A landscape with many peaks, sampled at points; each row gives a point and its height.
From any point a climber steps to the highest of the 3 points nearest to it. It stops when none of these is higher. Distance is the straight distance between rows; heights are no part of it.
z624: [113 182 172  93  99 145 120 137  78 122 146  96 100]  h=473
z810: [105 182 192  56  96 165 121 133  75 143 124  67 132]  h=18
z179: [174  86 107 165 137  97 116 131 155 126 124 126 140]  h=444
z807: [164  74  66 159 151  75 112  81 128 141 112 122 154]  h=283
z956: [116 139 155 132  90 157 145 136  92 122 106  45 104]  h=634
z428: [116  76  56 138 170 105 137  72 153 152  94 178 175]  h=332
z751: [ 97 189 182  78 100 132 128 134  91 107 152 112 124]  h=499
z343: [175  96  77 139 154  83  84  88 117 152 123 128 146]  h=310
z341: [ 75 138 117 127 116 212 158 138 108 156 109 132  91]  h=443
z306: [124 142 152 151  98 140 135 140  99 110 139  84  87]  h=601
z940: [123 172 162 112 111 137 112 140  91 117 159 118  90]  h=360
z226: [178 111 125 145 137 102  92 141 137 137 148 133 118]  h=409
z261: [151 139  99  81 168  59  92  96 130 123 127 151 187]  h=408
z164: [163 138 167 104 139  48 110 122 155  98 153 124 179]  h=479
z366: [123 169 189  99 121  86 129 142 138  84 168 133 147]  h=721
z288: [154  72  75 159 151  83 123  90 152 137  99 131 166]  h=228
z968: [167 132 104  90 162  83  75 109 123 137 138 155 159]  h=350
z842: [159 145 146 120 137 115  95 144 122 129 165 141 104]  h=457
z203: [157 144 148  87 150  65 106 127 150 108 140 148 174]  h=525
z318: [168  79  95 163 141  91 117 111 157 133 112 131 156]  h=343
z786: [157 134  95  84 166  70  86  98 122 133 130 152 175]  h=663
z375: [122 157 158 130  97 141 126 136  82 120 144  84  85]  h=555
z187: [100 111 116 162 128 187 144 138 145 172 140 171  75]  h=593
z857: [138  85 103 155 145 116 143 129 183 129 107 160 156]  h=418
z509: [154 117 140 172 117 117 125 147 135 112 145 115  97]  h=481
z311: [ 81 131 113 142 114 202 156 143 119 154 125 149  86]  h=570
z462: [ 70 141 126 114 113 206 166 139 116 133  99 118 116]  h=687
z423: [106 134 150 146  91 152 158 138 102 106 106  66 109]  h=644
z746: [101 117 118 149 134 154 163 146 163 118 123 167 123]  h=744
z524: [112 131 140 165 101 139 162 146 122  96 125  89 104]  h=725
z764: [119 106 125 160 134 140 157 148 173 115 121 163 136]  h=689
z7: [ 93 127 131 153 116 152 172 149 146 103 122 136 120]  h=448
z321: [ 86 127 116 144 125 189 160 147 135 146 129 162  92]  h=638
z112: [ 98 133 153 125  93 172 166 142 108 113  86  46 132]  h=628
z952: [154 102 128 173 128 112 132 144 156 111 133 127 124]  h=474
z249: [ 74 134 133  96 113 220 165 142 110 143  85  99 126]  h=788
z312: [ 92 124 120 147 130 168 157 153 156 132 129 171 109]  h=695
z686: [ 89 134 146 113 101 187 171 140 114 119  78  62 139]  h=609
z855: [161 149 137  91 154  88  90 133 142 128 151 160 153]  h=603
z4: [115  99 106 153 142 171 134 137 163 169 132 191  98]  h=573
z32: [183 107  96 136 150  91  78 114 129 146 134 137 135]  h=353
z70: [124 163 179  91  92 169 116 134  73 149 120  45 104]  h=297
z300: [142  78  86 156 149 101 131 110 171 132  98 153 168]  h=195
z319: [164 132 123  96 152  27 104  93 136 102 132 118 201]  h=16
z565: [181 119 102 116 155  90  75 116 121 152 136 144 139]  h=298
z614: [135 148 152 147 104 131 121 142 100 112 154  99  85]  h=489
z442: [135 163 182 101 128  78 132 140 146  83 167 137 153]  h=668
z960: [114 181 174  91 112 124 122 143 106 103 161 134 110]  h=441
z275: [103 183 188  95 108 103 143 138 117  89 160 127 138]  h=587
z280: [ 90 117 117 163 114 203 154 129 119 171 127 137  67]  h=534
z398: [ 74 137 134 134 109 178 177 142 128 108 102 114 119]  h=447
z687: [ 81 129 121 143 123 173 164 149 146 121 123 159 107]  h=623
z174: [153 135 145 150 117 122 111 144 114 118 159 119  90]  h=366
z460: [126  84  85 135 159 133 123 107 173 168 103 195 153]  h=478
z526: [180  94  85 146 149  81  87  94 120 147 122 129 142]  h=308
z437: [119 167 165 106  94 156 122 131  68 130 137  71  96]  h=513
z136: [124  92 103 144 150 141 136 131 181 153 115 193 146]  h=747
z548: [128 120 140 173 108 129 151 147 136  99 135 109 103]  h=577
z37: [136 168 162  97 130 108 114 145 129 106 170 155 122]  h=559
z201: [135  73  66 148 156  95 135  89 163 140  94 156 179]  h=294
z440: [ 85 119 116 140 108 227 155 126 100 178 104  98  80]  h=209
z992: [158 135 126  81 162  61  95 105 139 116 129 145 187]  h=180
z507: [168 121  78 104 162  80  76  92 107 151 134 147 152]  h=245

Where does a climber stop that starts at each point below?
z440: z746
z226: z366
z810: z524
z288: z524
z341: z249
z70: z524
z319: z366
z398: z249

Call two points neighbours if one is among the 3 nearest of the other. Go from one point of each pair to the other, from neighbour to neighbour, staying as high as possible. Name the lowest point that can't be avoided.
z786, z249: z968
z524, z855: z624
z524, z249: z686
z366, z136: z398
z366, z855: z164
